Points, in no order, along strands that fork and pass close to each other.
In the rows, zero is written as 128.
Points whose rows are less than 128 apart are linked; no others are. Some points are linked to none.
Furo: [137 124 101  55 140 110 115 199 117 104 134 106 118  90  94 151 128 100
 139  79 158 112 107 116  91 123 173  99]
rakif: [116  96 149 111 108 143  76 115  82 133 119 120 171 124  68 144 114  93
 102  96 112  80 129  45 171 137 152  87]
valuk: [ 75  92 112 160 113 159 114  75 117 114 121  92 124 169  98 172 164  98
 114 108 159 134 124  98 120 151 114 100]
Lud: [141 126 113  75  81 123 130 164 138 115 114 115 120 137 112 114  93 151
 136 143 148 145 137 138  82 118 184 129]
geda: [127 100 153 138 138 138  81 125 123 104 185 176 174 168 215 138 148 134
 155 114  79  88 129  87 132 179  71  78]
pivut: [129 124 114 105 116 154  94 178 114 100 152 127 129  81 151 152 140 104
 151  84 108  83 152 131 163 119  92  96]
fuv: [149 127 111 113 127  79 156 161 147 151 115  93  96 192 122  88  86 148
 115 164 160 168  98 141  44 113 158 178]
Lim: [122 124 149 156 134 161 153  73 161 177 146 114 138 113  78 112 168 124
  91 106 139 145 172 151 108 163 112 135]
bod: [130 155 130  77 117 120 170 158 159 148  84  76 127  98  67 119 119 171
 109 130 198 186 143 147  69  90 158 179]
ligiz: [173 185 163  90 120 101 158 143 145 142 136 118 111 110 135 116 105 171
 135 124 101 150 121 160  92 118 130 189]
keta: [114  99 159 151 127 155  90  90  97 149 156 127 166 153 100 121 112  98
 118  95  87 141 163  80 138 186  98 111]
Las: [134 125 120 132 147 100  92 135 113 134 166 171 134 141 191  68 132 149
  82 173 102 143 132 109 139 177 108 122]
nibeg: [ 97  98  97 121 100 115 113 125 139 130 103  66 121 161  68 136 154 128
 116 144 211 143 170 116  95 127 158  88]
losaf: [116  95 166 142 153 121  95 140 135 101 173 136 151 143 172 137 139 101
 148  50  97 129 103 103 108 148 110 116]
Nur: [ 89 105 101 178 110 161 136 100 145 119  63 122 131 102  85 137 129 139
  93 116 151 159 122 134 138 122 130 134]
liri: [133 154 162  76 151 119 117 144 104 141 152 123 132  71  83 138 164 100
 159  74 107 107 165 125 162  97 156 127]
veme: [149 139 148 141 133 111 113 156 142 119 157 160 132 120 233 100  96 169
 143 145  56 138  68 136 139  99 113 156]
zozu: [157 161 171 134 124  97 128 167 132 114 178 123 102 126 202 145 109 118
 161 126  98  64  84 143 136 110  99 118]
gupe: [135 117 138 130 152 130 107 102  86 146 188  99 150 126  68 162 178  67
 159  72 119 101 151  87 140 175 140 109]
bifoz: [123  83  82 142 108 141 115 107 114  90 124 168 142 166 203 137 105 151
 132 154 104 130  89 133 141 130 118 123]
diri: [ 91  68 103 158  99 148 116  72 150 160 112  75 135 197  66 119 159 140
 107 146 182 177 175 100  87 147 145 107]
mabam: [125  90 101 124 113 131 113  87 117 107 130 161 138 189 155 136 130 141
 122 133 139 120 115 101 124 167 134 103]
vebi: [129 167 137 105  95 125 105 172 125 114 163 117 126 115 166 171 114 118
 170 112 139  78 114 147 148 116 113 102]
rit: [120 111 127 146 108  97  97 102 143 147  95 159 144 177 122  78 149 152
 117 153 125 181 133 130 108 137 179 137]
muva: [161 146 151 168 158  89 140 160 146 111 148 187 111 174 179  79 123 147
 118 160  90 133  69 143  55 160 126 150]
tibef: [115  89 144 104 135 155  83 103  90 135 150 138 176 147 113 170 136  81
 145  72  98  67 119  58 171 147  96  66]
zugo: [126 112 111  92 138 110 122 134 110  96 152 142 130 132 185 147 122 122
 127 172 110  63 134 111 174 139 106  83]
soz: [ 98  82 135 144 140  83  84 111 117 104 137 141 133 223 162 123 129 125
 145 143 151 140 106  64 101 189 145 109]
seg: [124 131  87 128 112  97 121 136 141 149  73 164 133 157 136  81 113 147
 116 161 142 179 100 154 112  96 184 170]
zavaf: [111  71 137 155 129 132 114  74 149 166 134  80 136 188  42 129 154 103
 122 106 166 143 154  66  76 171 162  98]
moto: [115 104 114  78 124  87  95 194 111 101 168 100 113 139 153 153  93  94
 155  95 137 104  79 112  95 107 152 112]
Zefeg: [133 133  89 105 146 110 113 143 112 123 160 161 112 131 215 100 109 141
 103 202  94 103 111 128 166 138  98 115]
Sasoz: [114 100 113 150 123 108 143  77 109 160 115 117 154 157  99 102 138 137
 108 179 149 166 153 129 139 133 172 149]
boda: [145 122 139 102 138 163 115 139 129 121 119 147 149  61 121 123 104 111
 145  98  89 104 180 106 191 104 103  94]
tagu: [128 114 132 110 144 165 115  84  90 140 165 125 134 121  95 172 148  70
 165  90 101  72 165 101 176 153 102  78]
podip: [105 119 126 101 133  72 103 155 146 112 124 113 101 159 140 124 122  96
 122 100 157 141  82 123 102 120 148 123]
vozug: [ 71 105 130 193  94 157 124  67 133 136  84  93 154 155  56 148 148 124
  89 133 141 167 115  91 144 120 144 124]
rut: [126 118 152 197 149 164 114  77 126 133 142 145 148 135 166 116 131 122
 144 122  79 150 161 127 184 158  66 123]
kuga: [160 140 121 125 147 132 160 119 135 132 140 121  85  83 134 135 133 112
 152 126 124 100 163 159 158 126  99 126]
laf: [ 84 108 135 181 109 170 140  53  98 169  76  99 167 148  34 135 123 122
  64 149 122 117 133  74 170 136 110 117]
gikan: [103  92 112  88 111 103  79 142 102  92 159 129 153 184 168 151 143 108
 135 128 131  79 125  87 137 153 113  82]
maves: [134 152 140 104 133 126 163 153 142 117 101 108 126  88 101 120 121 161
 118 113 127 181 141 157 114  90 137 196]
Vakiv: [ 93 123 146 139 113  95 110 128 170 116  86 102 125 149 106 129 133 137
 123  88 161 179 112 127  94  90 156 143]
gir: [188 182 140  81 162  97 141 195 156 122 148 145  76  73 179 130  78 144
 157 133  62  91 118 145 140  55  80 141]
vak: [108 144  99 169 102 121 156 116 148 137  92 120 120 143 108 119 155 164
 101 167 162 164 108 180 111  82 157 173]
Ven: [129 129 161 146 140  78 123 132 146 129 158  89 116 161 144 108 121 146
 136 125 167 171 108 111  77 198 152 160]
lam: [126 148 118 121 116 158 195 105 139 134 120  95 120  96  79 159 153 149
 118 144 164 140 148 168 119 113 145 125]
fibu: [111 113 132 119 113 140 108 128 127 145 102 102 160 130  16 114 175  95
  99  78 126 126 170 100 102 111 155  92]
rus: [101 112  97 187 100 162 145  80 112 107  92 128 139 116 131 168 133 141
 127 148 146 136  96 134 179 112 130 132]
ragig: [110  82 121 122 105 109  90 142 129  99  94  89 140 174  70 123 153 114
 105  94 146 144 165  78 109 135 164  90]
zes: [131 170  87 123 124 170 183 142 119 149  74 155 108  79 116 136  78 150
 141 193 165 141 121 186 123  77 152 171]
pusal: [ 94 123 155 198 157 121 134  69 133 130 145 150 115 196 143 135 182 114
 136 146 157 142 113 132  80 191 118 115]
tovid: [150 131 141  79 141 110 147 140 145 118 103 142 141  62 116  96 125 164
  96 115  82 167 144 128 144 101 140 159]
damum: [ 90 115 104 161 110 130 132  97 134 113 135  77 107 164 124 163 137 128
 129 132 171 148 112 137  95 156 130 138]
fol: [148 126  98 172 147 121 147  89 120 132 115 151 116 144 175 116 137 138
 106 165 141 135  90 154 158 172 108 163]
Vuguv: [138 141 111 112 128  77 126 165 121 128 137 141  92 126 187 107  86 134
 101 182 122 110  68 134 121 135 131 144]
kipam: [197 188 140  83 123  91 146 203 112 133 191 100  78 121 114 157 115 110
 164 113 112  68  89 167  75 110 113 151]
gufad: [123  83 133 129 109 146 114  88  80 154 103 113 165 160  31 113 118 112
  73 131 117  99 156  64 155 161 130 100]
reri: [149 126 163 116 163  90  92 170 144 124 191 126 136 104 218 150 145 103
 159  77 102  61  89 127 150  97 120  90]
sakir: [119 119 141 104 122 151 125 120 141 115 111 145 132  75 179 158  94 114
 156  97 110 115  93 139 172  75 131 123]
Sed: [117 148 103 129 133 178 152 140 128 120  69 164 128  72 117 112 115 133
 132 153 128 136 177 155 177  77 113 116]
ratak: [114 114  98 159 144 155 121  64 102 187 114 147 162 132 107  99 127 110
  71 162 130 137 152 126 189 157  95 124]
radif: [135 157 139 145  92 129 137 134 130 121 147 102 103 129 144 145 114 139
 143 117 134 145 108 168  99 141 132 159]
dimek: [149 140  88 139 122 110 153 153 119 113  95 137 115 108 161 114 108 154
  90 179 146 128  67 157 157 118 125 168]
Bok: [128 162 127  75  82 152 115 169 121 116 106 139 132  85 115 123 102 152
 141 130 149 128 170 138 128 124 166 113]
vinu: [174 172 122  97 121 132 128 179 128 134 189  93  99 101 117 150 156 111
 176  70 122 105 134 169  89 136 122 132]
sokuv: [118 165 161 114 131 122 147 121 159 126 137  77 100 112  70 165 178 132
 139  63 157 166 127 156  72 117 138 167]
musu: [119 101 169 136 172 107 102 146 142 106 166 168 145 133 212 106 117 132
 130 103  68 138  90 116 129 126 118 122]
vamif: [139 152 111 107  90 158 140 172 121 104 114 144 117  94 151 129 103 159
 143 137 110 129 158 171 138  82 123 125]
Pon: [113 103 123  87 130 151 141 135 102 133  87 157 159  93  71 110 126 107
  95 143 121 117 170 100 161 111 159  86]
Kariv: [181 182 132  75 133 113 159 193 132 126 148 120  81  86 128 117 103 145
 124 126  99 101 123 161 106 110 108 156]
Sig: [132 160 135 111 147 190 139 154 137 129  93 129 137  33  82 121 118 115
 146 125 132 119 213 132 184  99  89 110]
Fepem: [142 120 132 148 125  84 140 161 140  90 166 141 103 204 169 104 137 135
 135 153 109 117 109 146  53 165 135 128]
pirup: [160 169 110  78 117 131 126 194 123 112 154  94 122  89  67 166 179 126
 169  69 157  99 126 149  81 127 168 129]
fab: [134  98 157 147 168 114 144 122 133 155 160 145 151 158 131  68 142 126
 108 132 103 184 166 127  81 173 129 154]
Vuzof: [116 119  56 162 123 170 149  73  99 160  95 148 163 121  92 121 157 133
  84 209 166 126 164 140 181 135 109 124]
Dakos: [126 101 139 159 153 153 100  76 112 116 165 164 154 167 193 139 144 121
 147 127  97 105 169  94 171 166  38 100]
nutud: [145 187 132 121 123 132 177 130 129 152  95 144  92 101 141 155  71 128
 153 155 130 124  87 176 137  75 141 181]
beteb: [151 152 102  81  95  96 132 187 147 143  80  96 106 135  98 106  85 151
 104 141 173 170 111 144  67  96 166 172]
Kage: [121 115 135 171 142 170 151  38 114 192 139 126 148 156  84 113 153 112
  75 152 144 131 177 113 140 183  91 120]
zufu: [159 165 139 104 138 170 157 186 139  89  96 155 109  48 162 161  82 142
 186 169 133  78 114 117 179  88 120 115]
bote: [150 144 106 195 129 119 173  83 134 148 112 116 124 132 135 109 161 167
 105 161 155 158 101 178 132 143 141 182]
zopa: [127 175  99 133 139 189 188 125 122 154  72 153 134  48  94 128 121 144
 129 196 176 126 170 159 161  97 141 134]
lon: [109  64 114 136 139  86  70 135 130 101 139  92 119 213 109 105 147 122
 139  99 158 143 138  68  70 162 142  98]
Tirum: [106 117 181 149 116 132  78 141 135 104 138 110 153 109 117 145 160 108
 137  33 108 138 117 116 134 109 121 120]
tovup: [153 171 157 186 147 114 129 141 145 144 153 188 109 164 222 110  89 136
 148 148 105 125  71 157  93 175  89 153]
Mim: [105 115 116  95 127 108 141 108 106 136 102 164 144 113 126 123 111 117
 122 168 127 113 133 113 186 113 168 114]
Bisov: [154 139 157 144 187 123 160  98 152 155 142 138 114 102 126  76 144 132
 106 115 112 158 154 157 120 168 101 152]
did: [137 108  95 149 115 191 132  90 116 103  87 133 144  92 122 148 130 140
 108 145 132  91 133  95 192 149  89 109]
Gepip: [144 187 165  75 136 135 175 139 125 117 106 129 116  60  89 156 146 149
 166 108 131 112 156 136 160  90 160 135]
fon: [119 131 160 167 141 149 113  90 142 138 131 157 135 101 178 136 119 108
 147 103  96 121 130 140 194 102  99 135]
rur: [185 164 137 111 168 111 135 142 168 129 140 168  98  92 203  89  84 160
 142 145  48 128 108 143 160  88 105 152]
gava: [ 88 114  97 195 117 142 139  96 121 111 145 139 116 207 175 146 140 122
 138 158 155 145 107 163  91 150 104 133]
pofi: [140 134 132 113 110  77 123 183 126 122 154  98  87 182 150 113  59 127
 136 154 111 156  78 136  52 108 141 165]
nuz: [116 169 168 118 115 129 109 159 166 110 133 106 120  95 115 172 156 122
 157  41 129 138 107 165 101  89 126 151]
tofi: [133 131 157 174 151 100 133 129 130 109 169 171 118 185 177 126 162 125
 152 127 122  98 120 138  98 170 117 105]
gon: [150 149 134 116 160 134 147 138 146 125  97 154 108  56 180 133  82 142
 160 150  94 113 121 139 201  66 109 151]
Gov: [ 85 113  88 140 103 160 161  93 120 168  88 109 154 132  69 135 150 137
  97 203 201 146 160 132 149 109 160 123]
Gik: [125 107 140  88 138 123 133 136 121 131 140 132 140 110  86 115 150 106
 118  95 104 129 170 122 119 120 152 107]

A fork is a point with three links. Follow the links from the first point to the second and name the forks in between, in order.
boda, nuz | Sed beteb maves ligiz Kariv rur
gufad, zufu | vozug damum ligiz Kariv rur gon
bifoz, vak | mabam Zefeg
podip, musu | Kariv rur
Sig, rus | Sed beteb maves ligiz damum vozug
pofi, zufu | beteb maves ligiz Kariv rur gon
vebi, maves | Sed beteb
damum, Sed | ligiz maves beteb
Pon, bote | Gik ragig mabam Zefeg
Gov, Pon | Zefeg mabam ragig Gik
